Points, in no order, along strands that fork and pass close to each other.
Two points are linked if the straight distance between their rows is under 177. Some points are linked to none.
q_538: [ 17  33  22  11   1  17 -42 -18  34 -34 -18  22 -17 -10  -1  54  -6  -7
 -12  37  -1 -16 -12  -4 -10  22 -27 -51 -16  -8 -39  36 -25   5 -30  -3
  17  49  24 -21 -10  10 -32  -4  -8  -3 -30 -10 -42 -33  31 -18 -27  20
   6   7 -18 -30  61]
q_392: [-25 -34 -19  -3  34 -25  39  52 -59   0  13  -2  31  66 -24 -54  34   2
  13   3  40  -6   9  -3   0  18  24 -14  48   0 -45 -27  37 -24  43   7
  39 -92 -10  41  45  55  28   9  43 -34   0  -6 -18  23 -35  -2  36  -7
   7  16   9   8 -43]
q_904: [-13   3  13  23 -21  25   5  75  57  36  37  29  11  46  -4   8 -47  51
 -14  15 -46 -12  24  -2 -26 -14  -6 -47 -24  -5 -22  15  14 -54  35  39
  27  24  38 -50  64  -1   1   6  50 -28  -3 -15  49  44  35 -29  13  38
 -52  58  20 -12  58]
q_611: [-32 -22 -27 -35  18 -30  36 -40 -34   7 -27 -46   5 -73  11  -5  13 -41
  19 -31  -7  24  13  27   1 -22  24  75 -10 -12  37 -16 -10  40 -18 -26
 -25 -12 -52  17 -56  -1   7 -10 -49  34  20  20  -7 -37 -62  28 -12 -35
  23 -65 -18   7 -35]
q_814: [-31  10   3   1 -21  -8  -7  26  26   2  31   3 -11  20 -10  41 -38  14
 -13  55 -36  14  17  36 -14  -9   7  10 -43 -16 -22  20  -8   4   2  19
  16  23  14 -41  18  37 -16   9 -19 -10  -8 -19 -13 -47   1 -42  -6  19
  -8  -3 -25  18  24]
q_953: [-13  35  11  -8  -7 -28  -9 -27  24 -30  15 -16 -13 -48  -9  62 -13 -10
 -23  40 -35  16  16  60  -6 -29   3  57 -49 -43   9  62 -42  39 -31  -1
 -22  63   5 -37 -27  45 -40   3 -83  35 -14 -11 -50 -75 -12 -41 -29   3
  17 -50 -42  31  -7]
q_471: [ -2  -8  23  27  17  -2  34 -15 -84 -64 -52  -1  30   6 -24 -13  37 -48
 -21  16  52 -26 -28  -8  34  28  -3 -12  38  -6 -24   5  -9  34 -17 -36
  32 -83 -14  43 -13  31  -8   2  11  17 -36 -31 -62   3 -16 -28  -5 -23
  57 -17  -8   4 -69]
q_809: [ 28  53   6 -16 -37  22 -82 -19  28  25   1 -10   7   3   7  34 -23  22
   8 -30 -91  24 -40  72 -34  -2  23   3 -54  28  35   7 -28  31 -30  14
 -11  36  78 -30 -21 -83  33  19 -31 -41  44  14  67   3  16 -25  28  -4
 -14  15 -30  -7   2]
q_666: [  4 -16 -41 -18 -10  15  13  -9  29  48  21 -24  -1 -28  11  -4 -12   1
  20 -40 -37  13  22   8 -17 -39   8  37 -22  11  54  -8  11   3   1  10
 -22  18 -15  -1  -4 -55  24   7 -16  10  48  23  59  -3 -12  42  11 -12
 -32  -5  16   0  18]
q_731: [ 77  40  21   7   3  32 -73 -18 -19  -6 -28  23   2  49  -8 -27  31  37
   3 -46  30  10 -85  32  -7  40   1 -45  40  44  10  21  -4  -6  19  -6
  -5 -43  61  35   5 -33  41  26  27 -42 -25 -15   5  20  23 -23  72 -14
  19   9 -29 -19 -45]
q_928: [ -3 -38  11  29 -14  10  88  46  47  28  27  10  12  -4  -5 -88 -27  43
  -5  -5  23 -30  69 -90  23 -43 -20  22  16 -38  51 -34  39 -60  46  20
  -9  10 -53 -25  37 -11 -21 -13  19  35  -8  13  16  68  -7  29  -9  17
 -51  17  68  -1 -10]
q_536: [ 39  56   3 -29  -5 -17 -94 -67  23 -37   3  -4  -7 -36  15  73  -1   1
  19 -10 -34  36 -29  72 -30  15  -5   2 -27   1  20  32 -53  37 -53  -7
 -41  92  54   7 -54 -20   3  16 -79 -13  31  24 -16 -66  23 -13  -2   0
  22 -19 -41   0  21]
q_479: [-45 -28 -26 -15   6   3  39  29 -29  22  -5 -35  34   1 -14 -53  10  -7
  15 -29 -27  -6  24   7   2 -22  45  36  -3  -6  16 -30  22  -4  23  15
   5 -58 -26  24   8 -18  12  -7   1  -5  25  11  19  29 -46  22  31 -23
  -5  -5  11   4 -33]
q_38: [ -3   8  49  15 -32  42  81   8  21   0 -17 -10  -8 -64  -2 -51 -40  -5
 -23   6 -19 -31  26 -50  27 -47 -26  71 -33 -38  53  12  -9   5  -7  -3
 -17  24 -54 -41 -26 -16 -42   0 -24  80 -38 -10  -9  12 -23   2 -42   2
  -4 -29  28  23 -33]
q_227: [-34  19   1  19 -45  35  15  68  68  49  47  -3  13   9  -6   8 -72  41
 -12  19 -98  -2  26  43 -24 -47  19  32 -81  -5  32  10   5 -19  16  45
   9  42  32 -69  31 -39   4  14  -9 -10  15  -6  70  20  15 -33   6  27
 -50  27   9  24  39]
q_11: [ -8  29 -17 -11  26 -43 -63 -51 -43 -34  -3  -1 -16   5  -2  69  23 -32
  16  23 -20  21 -26  69  -6  37  14   4 -25   4 -42  -7 -34  39 -37 -11
   7  16  37  33 -29  34  -5   3 -34 -26   4   2 -41 -42 -12 -18  -7  -2
  33 -15 -44   6   3]
q_280: [-12   9 -27 -38 -19  11 -69 -45  26  22   1 -28   2 -32  21  74 -17 -26
  43 -35 -79  25 -17  54 -25  -3  38  11 -55  43  13 -40 -18  21 -44   7
 -20  42  44   4 -27 -78  23   2 -30 -26  69  27  79 -15   5   8  12  -3
  -9  13 -24 -15  42]
q_149: [ -9 -27 -15  10   0  -6   1  60  34  33  53  16  -3  61  -3  -4 -23  49
   2   3   4  11  33 -18 -22  -8 -10 -36  19  -4 -26   6  24 -51  49  25
  12   6  10 -21  61  29  17  14  60 -39   6 -11  23  15  21  -1  18  21
 -33  48  20  -2  41]
q_675: [ 42  15  27  22   8  -2   7  -4   4 -36   0  43 -23   9  -2  -2   4  27
 -24  44  68  -6  -2 -42   3  13 -56 -38  38 -24  -9  66   2  -2   8 -21
   4  25 -25  -9   4  49 -22   5   2  14 -38 -30 -73 -41  24  -5 -25  11
  26 -15  -4  -5   3]
q_667: [-30 -11  13 -10  -5 -23  29 -23  15 -12 -13 -31 -28 -91  17  34 -13 -40
   0  33  -9   9  33 -25  31 -24  -4  45 -47 -33   8 -13 -26  17 -42 -27
   0  46 -39 -40 -60  45 -58 -23 -41  71 -30   5 -40 -46 -26   4 -71  -2
   4 -35   9  17  19]
q_296: [  8  68  21  -2 -29  -6 -32  -2  40 -20  33  -1  -6 -16 -16  47 -37  26
 -28  34 -53  18  -1  79 -26 -18  -1  26 -52 -37  28  78 -37  39 -26   9
 -23  67  36 -55 -19  18 -12  24 -94   5   0  -3 -38 -64   7 -71  -4  11
   5 -31 -44  25 -13]
q_482: [  1 -19   6  20  13  -8   5  65  12  21  34  39   5  86  -9 -15  -2  47
  -5  14  33  -7  17 -18 -16  15 -13 -65  36  -6 -60   3  19 -66  56  22
  29 -30  27   4  74  56  21  16  80 -44 -11 -27   9  37  17 -26  30  25
 -26  62  13 -10  23]
q_171: [-34 -23 -32  -6  35 -68  17 -17 -69 -21   4   8 -14  13 -10   8  38 -43
  11  49  49   8  12  16  25  24   3  -1  10  -6 -49 -21   8  21 -13 -40
  24 -36 -18  23 -19  83 -13 -17  -8   9 -14  -6 -61 -38 -23  15 -32 -17
  23 -21   1  18  -6]
q_679: [-14  16   2  19 -36  40   8  53  57  51  35   4  15  21  -8  -2 -51  43
 -10   3 -76 -15  15  21 -23 -20  14  -1 -42  -1  21  13   7 -29  17  42
  16  24  47 -45  43 -50  12   0  16 -21  14   1  72  43  23 -22  13  23
 -44  48  15   0  46]
q_989: [-28  24  11  11 -27  -2 -16  54  29  13  38   2   4  59 -20  30 -45  35
 -11  44 -52  17   2  54 -30  -8  13 -15 -48 -10 -28  27  -1  -2  21  29
  30   5  37 -46  39  38   0  20  -2 -39  -5 -21  -1 -22   1 -67  22  26
 -10  16 -31  18  18]
q_867: [-44   2 -13   4   1 -18 -20  59 -40  15  15 -10  26  83 -20  20  -4  -4
  16  12 -33  -2 -12  66 -20  20  56 -26 -22  14 -84 -40  11 -14  18  28
  56 -69  59  12  50  40  20  14  53 -67   2 -27  16  34 -17 -43  47   6
  -3  44 -28  19 -17]
q_182: [  7 -34  -9  17 -16 -11  39  50  58  10  52  33 -27  14  13  -9 -36  50
 -21  53  42   5  64 -80   4 -23 -49 -19   7 -31  -9  15  28 -52  41  -2
 -10  52 -45 -70  32  68 -36  -8  31  10 -10 -12 -23 -23  10  12 -38  30
 -36  20  34  12  47]
q_521: [-30 -15  -8  10  39 -42  20 -32 -94 -63 -45  -3  14   5 -21   0  56 -68
   4  23  42  -8 -18  17  35  37   5   1  25  -1 -37 -14 -18  55 -32 -50
  33 -74 -12  49 -34  50  -8 -18  -3  19 -31 -22 -74 -14 -31 -12 -31 -30
  55 -26 -11  11 -48]
q_141: [-27 -34 -38 -20  22 -20  10  22 -38  18  10 -13  14  23   1 -21  22  -7
  17 -13  12  16   9   0  -7   5  22   2  28  13 -17 -26  27   1  16   5
   4 -50 -10  33   7  12  22   0  17 -27  26  16   4   0 -28  26  28 -14
   0   9   4   4  -4]
q_525: [-36 -46 -44  -5   5 -34  -7  40  28  30  45   1  -8  30  12  38  -6   2
   8  10   0  23  39 -19 -16  -5  -1 -31   2   7 -53 -38  23 -33  21  21
  16  21   6 -13  25  33  -2  -3  54 -30  19   9  31  -5  14  27  -5  16
 -36  45  22   5  70]
q_268: [ 51  -5 -27 -16  30 -29 -51 -32 -52  -9 -10  17 -28  36   8 -11  49  -3
  24 -24  67  21 -46  11  -1  52 -12 -37  67  34 -22  -6   4   6   8 -15
 -10 -35  11  72 -18  12  39  17  30 -29   7  14 -21 -16   0  24  45 -18
  34  -3 -23  -2  -7]
q_940: [ 63 -20  12  27  14  12 -21  10  79  28  14  58 -35  25  20 -15   9  60
 -20 -13  83  -5   7 -90   1  23 -63 -59  64   3  -5  26  31 -62  27   0
 -33  43 -14 -18  52  -3  16   2  60  -8  -9   9   7  30  78  35 -11  24
 -37  23  45 -47  63]
q_385: [ 22  17  46  30   5  25  25  -6 -52 -61 -38  19  21  13 -24 -22  12  -6
 -28  15  40 -23 -31 -11  17  15 -26 -16  41 -11   2  47  -9  27   3 -20
  18 -52 -17  22   2  26  -4  14   4  10 -37 -44 -59  -4  -4 -46   7 -12
  55 -19 -17   0 -66]
q_922: [ -6  -5  17   9 -14  43  69 -13  41  35 -14 -35 -14 -93  19 -42 -38 -22
  -4 -29 -43 -34  26 -58  25 -45 -17  69 -44 -17  57 -30   3   1 -12   2
 -13  47 -39 -33 -38 -57 -41 -10 -19  78  -9  38  32  39 -19  31 -48  -8
 -33 -19  48  14  -1]
q_62: [ 40 -44 -40  -3  20 -32 -20  -3  48  26  41  34 -51   8  27   3   6  34
  -1  -9  76  33  27 -70  -4   3 -56 -34  53   8  -6   4  29 -33  27  -9
 -40  59 -33 -10  24  10  21  -6  48 -16  23  30  24 -19  52  62 -22  13
 -23  19  32 -19  78]
q_758: [ -9  25   7  18  11 -20 -51  41 -28  -7  16  23   2 101 -26  35  -2  12
   8  49  -6   0 -29  69 -19  36   8 -60 -25   6 -93 -14 -10  -2  26   9
  53 -32  73  -5  45  81  10  25  45 -62 -16 -46 -27  -4   2 -66  45  17
   3  22 -40   4  -2]
q_762: [ -3   5 -23 -29   8 -28 -18 -37 -71 -17 -22 -21   7   2  -7  -3  29 -16
  13 -24 -15  20 -22  63 -18  15  37  37  10  18  15   3 -24  40  -9 -17
 -14 -40  -8  41 -35 -15  24   8 -30 -28  24   4 -21 -22 -47   0  24 -41
  48 -41 -51   9 -71]
q_824: [  3 -48 -68 -36  23 -62 -10 -34 -10  14  25  -4 -29 -16  32  32  19 -18
  36   2  50  42  21 -12  -3   3 -17 -11  26  16 -10 -34  12   2  -4 -18
 -30  45 -27  31 -34  24   7 -11  -2  -2  46  32  11 -59   4  56 -24  -2
  -3  -8   9  -9  66]
q_494: [  8 -50 -60 -19  17 -43 -13   7  16  38  44   6 -31  16  28  16   5  12
  25 -14  34  41  33 -25 -15  -6 -23 -31  40  15 -23 -19  30 -30  28   2
 -25  33 -14  12   7  10  33  -3  43 -30  48  26  39 -31  22  49  11   4
 -17  20  21  -4  74]
q_617: [ 47   6  20  12 -15   5  23 -19  43 -23   4  34 -33 -34  15 -17  -6  30
 -25  23  72   0  24 -82  15  -8 -67  -4  30 -16  22  48   8  -8  -2 -21
 -30  57 -63 -41  -7  11 -36 -10  -5  50 -25 -12 -43 -33  35  35 -43   6
   1 -19  21  -7  17]
q_193: [-44  -9  54  14 -20  39  43   8 -33 -43 -67 -38  37 -43  -8 -15   2 -77
 -26   4 -31 -58 -19 -37  52 -12  22   5 -26 -12 -18 -29 -25  13 -35 -17
  25 -44  -9   8 -27 -20 -52 -18  -7  48 -40 -16   2  58 -18 -29 -29  -1
  27  -2  24  -6 -35]
q_593: [-23  25  -7 -12 -15  20 -13 -11 -48  -9 -28 -29  25   4 -13 -10  -3 -11
  -6 -28 -64   8 -33  71 -16  -1  55  47 -35  16  27  12 -34  33 -14   2
   0 -50  20   3 -20 -40  19  10 -30 -27  17   1  10  13 -39 -29  34 -33
  33 -21 -53  10 -78]
q_876: [ 65  31  25  26  -7  37  13  15  11  12  21  43   5  57  -5 -72  -6  85
 -14 -19  46   8 -20  -8 -15 -14 -42  -7  50   3  62  62  17 -17  45   8
 -18 -26  -6  -7  53   4  49  30   9  -7  -9 -28 -14   7  22 -10  35  14
  -8  -3  -8  -2 -45]
q_838: [-22  32  20  24  11 -16 -44  21 -27 -35  -6  17   8  60 -33  62   1 -20
   1  68 -25 -14 -30  63  -7  40  13 -44 -53  -7 -91  -9 -19  24 -17   1
  56 -30  64  -7  27  57 -18  10  13 -42 -29 -37 -46  -8   2 -74   8  20
  19  10 -42   3   1]
q_18: [ -8 -28   9  16  24  -8  36  53 -34   1  13  17  30  81 -24 -46  20  30
   6   4  48 -27   6 -22  -1  13  11 -48  61  -5 -48 -18  31 -52  49  16
  46 -77   4  34  69  52  28  18  67 -36 -13 -21  -5  44 -14 -16  38  11
  -9  43  13  -4 -37]
q_857: [ -6   7  64  14 -21  38  86  -4 -20 -33 -46 -26  10 -67   0 -58 -21 -36
 -22   0  -8 -31  13 -48  35 -39 -21  66 -22 -35  46  13 -19  31 -13 -15
 -17 -12 -60 -20 -37 -11 -39  -1 -19  85 -49 -25 -28  25 -32 -10 -37 -15
  21 -43  34  16 -60]
q_469: [ 38 -13 -21  -5  18  19  -2 -28  36  28   7   8 -17 -18  16 -29  28  10
   1 -48  42  -4  -5 -53   6  12 -24  -3  55  26  34  -6  32 -14   1   4
 -36   9 -27  26  16 -69  22 -11  17  11  19  36  29  25  40  64   3  -8
 -32   2  34 -27  25]
q_17: [  2  41   5   1 -33  17 -25  20 -25  16   2 -11  31  37 -10 -30 -18  31
  -8 -29 -63  16 -34  73 -28 -12  46  26 -37  14  55  25 -26  23   5  13
   3 -36  45 -21   2 -45  43  14 -27 -40  21  -3  30  24 -21 -43  48 -21
  13  -4 -34  21 -74]
q_563: [ 48  11 -17 -20  25 -24 -67 -64 -30 -20 -13  16 -38  -4  21  23  42 -19
  23 -25  43  24 -36   9  -1  42 -14 -27  46  35  -9   0 -13  21 -26 -17
 -23  17   5  54 -40 -16  21   5  -7 -16  18  23 -10 -38  18  34  10 -10
  38 -11 -28  -8  21]
q_133: [-49 -20 -31 -23   5  10 -50   7  40  33   5 -15   5  -7  17  77  -7 -38
  24 -16 -54   3  12  12 -16  10  37 -28 -34  33 -50 -60   4 -15 -25  32
  17  28  44  -2   2 -33   1 -19  28 -32  34  25  74  23  22  17  -2  15
 -31  53   7 -20  87]
q_929: [ -6   5  46   2  -2  28  70 -26 -41 -36 -63 -27  23 -51 -14 -67  13 -37
 -18 -32   0 -21 -10 -26  25 -19  -2  58   6 -20  47  25 -11  43 -11 -15
 -11 -45 -54  18 -31 -25 -12  -8 -24  61 -39 -13 -28  19 -35  -1  -9 -35
  38 -49  12  11 -83]
q_181: [  7 -10 -23  -7  -9  31  46 -26  42  45   3 -27 -16 -80  13 -32 -24   1
   3 -39 -30  -9  26 -31   6 -43 -11  65 -32  -9  73  -9  14  10  -1   7
 -25  35 -42 -13 -22 -62  -6  -9 -26  47  24  29  44  13 -18  55 -16 -16
 -34 -21  32   5   8]
q_415: [-35  -5 -16 -11  -6 -46  28  15 -17   7  38 -11  -8   7 -15  22 -20   3
  -9  54 -12  27  31  54  -9 -26  13  55 -35 -36  -5  15   0  10  19   9
   5  -2 -20 -31   4  72  -9  10 -33   8  -6 -20 -29 -56 -39 -25 -13   4
   3 -41 -32  48 -20]
q_249: [  9  29 -25 -24  17 -53 -78 -56 -11 -32  17   6 -19  -8  17  82   7 -25
  23  30  -9  32 -10  72 -16  16  -2   3 -29 -10 -33  12 -32  31 -39  -9
 -21  66  30  19 -31  48 -12   7 -59 -19  21  14 -50 -70   7 -12 -21  11
  23 -22 -35  12  34]
q_213: [ -7 -21  24  24 -17  26  63  30  27  11   4  11  18  -5 -12 -74 -17  24
  -8  -7   3 -47  30 -63  21 -23  -2  18  16 -15  32 -19  31 -46  33  27
  -2 -15 -36  -2  30 -36 -14 -17  15  31 -11   9  21  73   2  23  -2  17
 -41  20  55  -1 -17]
q_111: [-14  -9  10 -12  13  11  23 -60   6 -19 -52 -29 -17 -96  16  -1  30 -57
  -2 -34  26 -15  -1 -67  37  12 -13   9  10  17  23 -29  -7  28 -53 -38
 -14  14 -46  16 -55 -35 -32 -37 -26  65 -19  28  -5  -2   6  47 -46 -28
   6 -17  23 -15  10]
q_293: [-35  11  58  29 -27  43  26  16 -24 -48 -56 -22  34 -36 -19  16 -19 -68
 -34  37 -51 -49 -22  -6  34  -5  14   2 -43 -15 -34  -3 -36  18 -38 -13
  34 -25   6 -12 -20 -15 -49 -12 -18  35 -40 -35 -10  31  -9 -59 -33   5
  24  -5  -2  -6 -13]
q_412: [-39   3  14   1   3 -41  10 -22  16 -25 -10 -25 -24 -69   9  66 -13 -49
 -19  69 -20   8  28  19  28 -26  11  51 -61 -50 -20   4 -30  24 -43 -17
   2  49 -16 -36 -39  72 -60 -17 -61  61 -45  -5 -65 -56 -34 -28 -79  10
  11 -43  -6  31  15]
q_902: [ -8  -6 -44 -19 -20  30 -16 -16  34  56  14 -41   8 -35  18  27 -25  -6
  28 -42 -81   7   6  33 -16 -32  28  32 -54  25  41 -29   0   9 -17  20
 -17  36  17 -11 -12 -85  19   2 -17  -7  61  30  95  11   0  30  11  -9
 -34   4   3  -5  32]
q_668: [ 33 -10 -21 -17  10 -29  -6 -55  30 -15  17  19 -48 -61  24  12  12  10
  -9  14  68  20  21 -52   9  -2 -53  -1  30  -7  25  31   4   3 -12 -28
 -31  77 -55 -17 -39  16 -23 -18 -22  41  -4  16 -31 -57  26  60 -53   2
   1 -24   8  -8  45]
q_942: [ 21  -2 -39 -38  20 -43 -12 -50 -76 -15  -1  -3  -9   4   6  -7  38 -10
  23 -11  34  37  -9  51 -10  16   6  33  45   4  24  17 -11  35   7 -25
 -29 -16 -24  50 -44  18  24  12 -32 -14  25   5 -40 -55 -36  23  18 -38
  47 -56 -41  20 -55]
q_750: [-32 -28   7   0 -16 -21  59   6  18   5  14 -14 -32 -52  22   0 -27 -22
  -8  45  24   1  63 -63  35 -34 -19  28 -27 -42  -5 -31  -7 -13  -8 -21
  -1  36 -57 -56 -35  65 -66 -15 -14  62 -38   4 -44 -32 -32   8 -71   5
  -2 -17  26  27  15]
q_237: [-76 -35 -19  -3  10 -30  17  68 -25  19  10 -21  31  53 -21   9  11 -22
  16   9 -27 -16  19   9  -7   9  61 -20  -7   5 -84 -64  30 -34  18  35
  62 -57  30  17  42  24   3 -10  53 -34   5  -7  33  54 -16  -8  24   4
 -27  52  14   7  12]
q_215: [-27 -11 -41 -15 -43 -22 -22  29  23  45  46 -30  10  21   9  51 -38  14
  34 -13 -80  53  16  91 -33 -44  44  20 -64   8  18 -25   9  16  14  28
 -20  26  24 -28   1 -15  35  31 -16 -43  57   0  63 -37 -10 -16  24   9
 -23  -1 -29  34  10]
q_170: [ 40  57  15 -23 -20   2 -93 -48  16 -16  -1   2  -6 -12   7  47 -11  13
   4 -18 -49  28 -44  61 -28  14  -5  -1 -29  20  25  28 -43  39 -38  -6
 -19  58  64 -12 -38 -53  21  17 -49 -31  26  15   7 -32  20 -27  21  -9
  14  -2 -45  -8  -2]
q_44: [ 35   3  -4  -4  38   5   3 -42 -58 -26 -49  -4   3  -8  -3 -57  69 -22
   7 -53  75   2 -39 -18  17  44   0   3  87  39  27   5  20  32  -6 -16
 -27 -68 -42  74 -21 -36  26   1   6  11  -8   2 -37   8   8  35  30 -40
  46 -35  -1  -9 -64]
q_631: [ 26  48  13  11 -31  28   3  32 -18  16  12  11  35  49  -8 -59 -26  60
 -13 -19 -35  23 -16  60 -29 -24  16  31 -24  -6  78  47 -13  24  24  14
   0 -37  27 -24  18 -21  53  24 -24 -24  15 -16   4   9 -23 -37  47  -9
   2 -10 -25  27 -83]
q_577: [-69 -37  -3 -16  16   3  57  27 -50   6 -37 -62  45 -19 -14 -72  17 -44
   7 -29 -24 -22  11  -2  23 -19  58  49 -11 -22  11 -47  15   5   9   3
  21 -85 -27  30   2 -19  -8 -16  -7  21  -3  25  10  46 -66  11  14 -31
   4 -20  22   0 -53]
q_542: [-36 -37 -57 -40   9 -26 -57   5 -11  27   0 -31  11  13  23  63  12 -41
  58 -35 -38  23  -4  44 -18   8  59 -18 -10  46 -48 -87  11   6 -18  13
   1  -1  41  51 -11 -30  28  -6  30 -54  67  27  73   8  -5  31  22  -3
  -5  31 -14 -11  47]
q_688: [ 27  59  53  30 -22  54  -8  30   1 -19 -12  26  15  27 -16 -10 -22  38
 -27  16 -20 -22 -39  26 -11   4 -21 -31 -15  -9  14  56 -15   5   3   3
  23  -9  33 -29  21  -9   5  19 -15 -14 -21 -33 -20   1  20 -66  18  14
  12   7 -29  -6 -32]
q_537: [  3 -16 -14 -14  12 -13  -1 -63  29 -10 -20  -7 -37 -84  30  18  23 -34
   2 -13  50   2  12 -72  27  14 -31  -6  17  17  17 -28  -1  14 -43 -41
 -26  58 -54   2 -61 -14 -35 -41 -26  53  -8  31 -11 -29  19  69 -62 -13
   1 -13  22 -17  46]
q_534: [ -4  -8 -39 -39   3 -13 -76 -51  -9   1  -9 -22 -11 -21  26  77   5 -38
  47 -23 -37  37 -19  51 -28  17  33  -3 -22  37 -19 -52 -22  24 -47  -1
 -22  37  36  38 -37 -44  18  -2 -17 -35  53  30  40 -33   5  19   6  -1
  10  10 -31 -13  49]
q_772: [-42 -24  -8 -31  22  -3  29 -36 -22  -2 -44 -57   0 -76  10  -5  23 -63
  13 -36  -9   1  -1 -21  19  -6  22  45 -12   6  18 -42  -9  28 -41 -25
   2 -14 -35  23 -54 -21 -17 -27 -33  43   1  34   8  -2 -37  40 -26 -32
  16 -29   8  -3  -9]
q_605: [ 41  22  25  16  16  37 -46 -29  14 -12 -38  28  -9  -2   3  17  28 -16
 -13 -28  36 -28 -46 -39  13  50 -20 -59  41  38 -19  10  -2  -9 -18  -3
  -1   0  23  20   7 -52  -2  -2  32  -4 -21   9   6  27  53  11  10   4
   3  21  -1 -41  35]
q_354: [ 36   1  55  57 -13  41  39  60  49  -1  19  55  18  47  -4 -59 -32  78
 -39  30  34 -39  10 -65   3 -21 -39 -36  35 -22  13  40  28 -67  49  17
   0  -6 -24 -23  68  32   6  13  37   1 -22 -41  -4  49  28 -24   7  41
 -35  35  33 -16  -6]
q_477: [ 57  11  -3  -5  14   2 -56  -1 -39  -8   0  31  -9  78  -7 -32  34  38
  12 -21  54  24 -63  30 -15  39  -4 -46  48  38 -21  14   3 -14  46 -12
   2 -50  40  49  13  28  44  34  42 -55 -17 -14 -15   1  -2 -21  77 -14
  27   5 -28   2 -45]
q_73: [-37 -12 -13 -18   8  23 -43  -3  46  29 -16  -7   3 -21  11  59   6 -41
  11 -33 -52 -26   2 -27  -3  23  32 -39 -11  37 -44 -48   1 -21 -28  28
  16  27  55   3   8 -72 -20 -37  37 -23  23  42  91  61  39  30  -2  15
 -34  65  27 -38  89]
q_328: [ 48 -11  30  34   1  26 -12  15  74  30  10  49 -13  22   9  -4   0  47
 -20 -13  41 -30   6 -77   1  23 -42 -56  47  12 -13  15  27 -72  25  14
 -12  26  10 -11  62 -36   2 -12  62  -6 -14   7  33  65  73  18  -6  29
 -48  37  53 -42  57]
q_576: [-20 -39  -7   9 -25 -14  53  34  33  11  35   8 -17 -12   6 -16 -32  17
 -20  40  33  -3  62 -79  19 -31 -25   4  -5 -25  -4 -18  14 -34  27  -6
  -4  34 -54 -58   6  55 -43 -13  10  26 -20  -3 -28 -18 -12  21 -46  11
 -17   9  33  15  27]
q_422: [ 63  41  28  18  12  52 -57 -26   0  -4 -40  24   7  22  -6   0  32   7
  -3 -51  31 -24 -73  -4   7  46  -4 -48  47  49 -10   7  -3 -15  -1  -2
  -5 -38  48  37  13 -61  18   9  35 -25 -25  -5  13  43  48  -8  53   2
  12  19 -10 -41 -10]
q_145: [ 22 -16  40  42 -23  25  43  69  69   9  32  58   4  34   3 -30 -45  70
 -38  41  38 -36  49 -93   6 -20 -48 -39  22 -31  -7  23  28 -74  49  15
  -5  26 -36 -50  63  40 -22   2  39   2 -17 -32  -6  40  27  -9 -18  42
 -45  45  47 -14  25]
q_375: [ 13 -23 -53 -45  30 -60  16 -61 -57  -8  -3 -13 -15 -30  21   0  40 -31
  27 -13  53  36  13  25  -1   0   0  35  38  -6  29   1   2  27  -6 -34
 -37   6 -48  48 -62  26  14  -1 -46  23  21  22 -31 -68 -38  47 -18 -31
  37 -59 -18   9 -17]
q_366: [ -2  29   5  12  23 -17 -60 -23 -47 -43 -28  14  -5  34 -23  60  15 -35
   8  40  -9  -6 -42  55   5  53  18 -39 -24   6 -70  -9 -30  32 -34 -17
  40 -23  59  22 -13  34 -15   4   4 -34 -21 -16 -48 -14   1 -46   4   4
  33  10 -45 -13   4]
q_124: [-10 -17   8   4  -6  32  35  10  27  29  -9 -16  14 -28 -10 -41   3   7
   6 -27 -33 -48  13 -46  12 -12  14  11   0   4  26 -31  24 -31  15  32
   7  -7   2   8  20 -82 -12 -32  14  19   6  33  68  86  10  28   0   4
 -45  24  50 -19  11]
q_913: [-19 -22  -1 -13   7  25  -1   5  37  33 -11 -12  12 -21  -4   4  15 -15
   7 -35 -41 -49   7 -43  11  12  30 -19  12  23  -8 -40  21 -38   0  31
  17  -1  28  16  24 -82 -13 -41  36  -9  18  41  86  87  25  33   6  10
 -47  48  48 -34  43]
q_84: [-70 -25  37   0  -2  17  59  28 -59 -33 -53 -61  50 -24 -16 -46  17 -71
  -8 -14 -34 -43 -12 -18  41 -12  45  26 -25 -23 -17 -50 -10  10 -12  -2
  34 -83 -12  22 -13 -17 -27 -19  -6  36 -28   1  13  66 -44 -21 -12 -14
  26 -10  29  -1 -57]
q_882: [ 41  30  40  28   7   8  17  -6 -31 -53 -10  27   0  20 -26 -12  10  27
 -23  36  48 -11 -20   6   2  11 -47 -18  30 -32   2  84 -12  18  10 -19
   9 -14 -10   1   4  52  -7  22 -13  11 -40 -48 -80 -41   6 -41  -4   8
  47 -30 -26   9 -55]
q_596: [ -2  -9 -37 -33  14 -19 -43 -55  -3   1  -1  -9 -20 -34  16  45  20 -35
  23 -18   1  22  -7   3  -8  16   4  -5   2  29   0 -27 -15  18 -35 -11
 -20  32  -1  30 -41 -24   9 -14 -21  -6  31  26  17 -33   3  41 -10  -5
  11   2 -12 -15  46]
q_306: [-39 -27 -26  -8  11 -74  37  14 -28  -1  39   5 -24  18  -3  20   0 -13
   0  81  32  20  42  13   8 -14   1  16 -22 -33 -43 -11  14  -5  12 -15
  15   0 -30 -28   3 111 -31 -10 -10  12 -12 -17 -50 -55 -25   7 -39  10
  -5 -25   4  36   9]
q_303: [ 60  20  45  49  -5  48  42  18  29  -5   7  56   8  43   0 -70  -9  83
 -31  -2  68 -21 -16 -48   8 -15 -57 -18  60 -18  52  54  29 -40  40  12
 -13 -18 -36  -6  56  11  26  18  24  18 -19 -38 -21  27  36  -7  10  29
 -20   5  23 -18 -38]
q_880: [ 13  18  23   1   7  43  35 -41 -40 -29 -57 -13  18 -31 -12 -58  33 -24
 -15 -44  16 -15 -29  -8  18  10   3  26  35  12  47  26   2  38 -13  -7
 -16 -54 -36  36 -12 -53  13  -5 -14  29 -18 -13 -19  25  -6  10  12 -33
  38 -37  -3  -6 -80]
q_652: [ 65  47   4  16 -28  23  -4  31  10  34  45  29  22  62  -3 -74 -26  91
  -3 -25  -7  36  -7  35 -32 -31  -9   8  11  -4  96  56   4   2  50  12
 -11 -21  36 -28  39 -13  78  29  -5 -25  19 -15  10   4   7 -21  57   3
 -16   3 -10  30 -62]

Follow the links from the first point to the second, and from the first to the third. Name the last point that the two ways share.
q_181, q_928, q_149: q_534
q_679, q_392, q_596: q_149
q_731, q_249, q_62: q_596
q_133, q_824, q_11: q_534
q_422, q_940, q_536: q_596
q_605, q_904, q_940: q_494

A fork is a point with three links, a tip a point with one. Leave the first point through the second and follow the links. Name the first fork or tip that comes.
q_605, q_422: q_596
q_193, q_84: q_149
q_18, q_392: q_293
q_170, q_536: q_237
q_880, q_929: q_280
q_181, q_922: q_44
q_182, q_576: q_296
q_133, q_73: q_928

A fork is a point with three links. Follow the links from the first point to the second and name the forks in between, in order.
q_758, q_596: q_280 > q_534
q_479, q_328: q_149 > q_494
q_133, q_38: q_534 > q_280
q_249, q_494: q_280 > q_534 > q_596
q_213, q_62: q_534 > q_596 > q_494
q_328, q_482: q_494 > q_149
q_928, q_563: q_534 > q_596
q_824, q_929: q_596 > q_534 > q_280
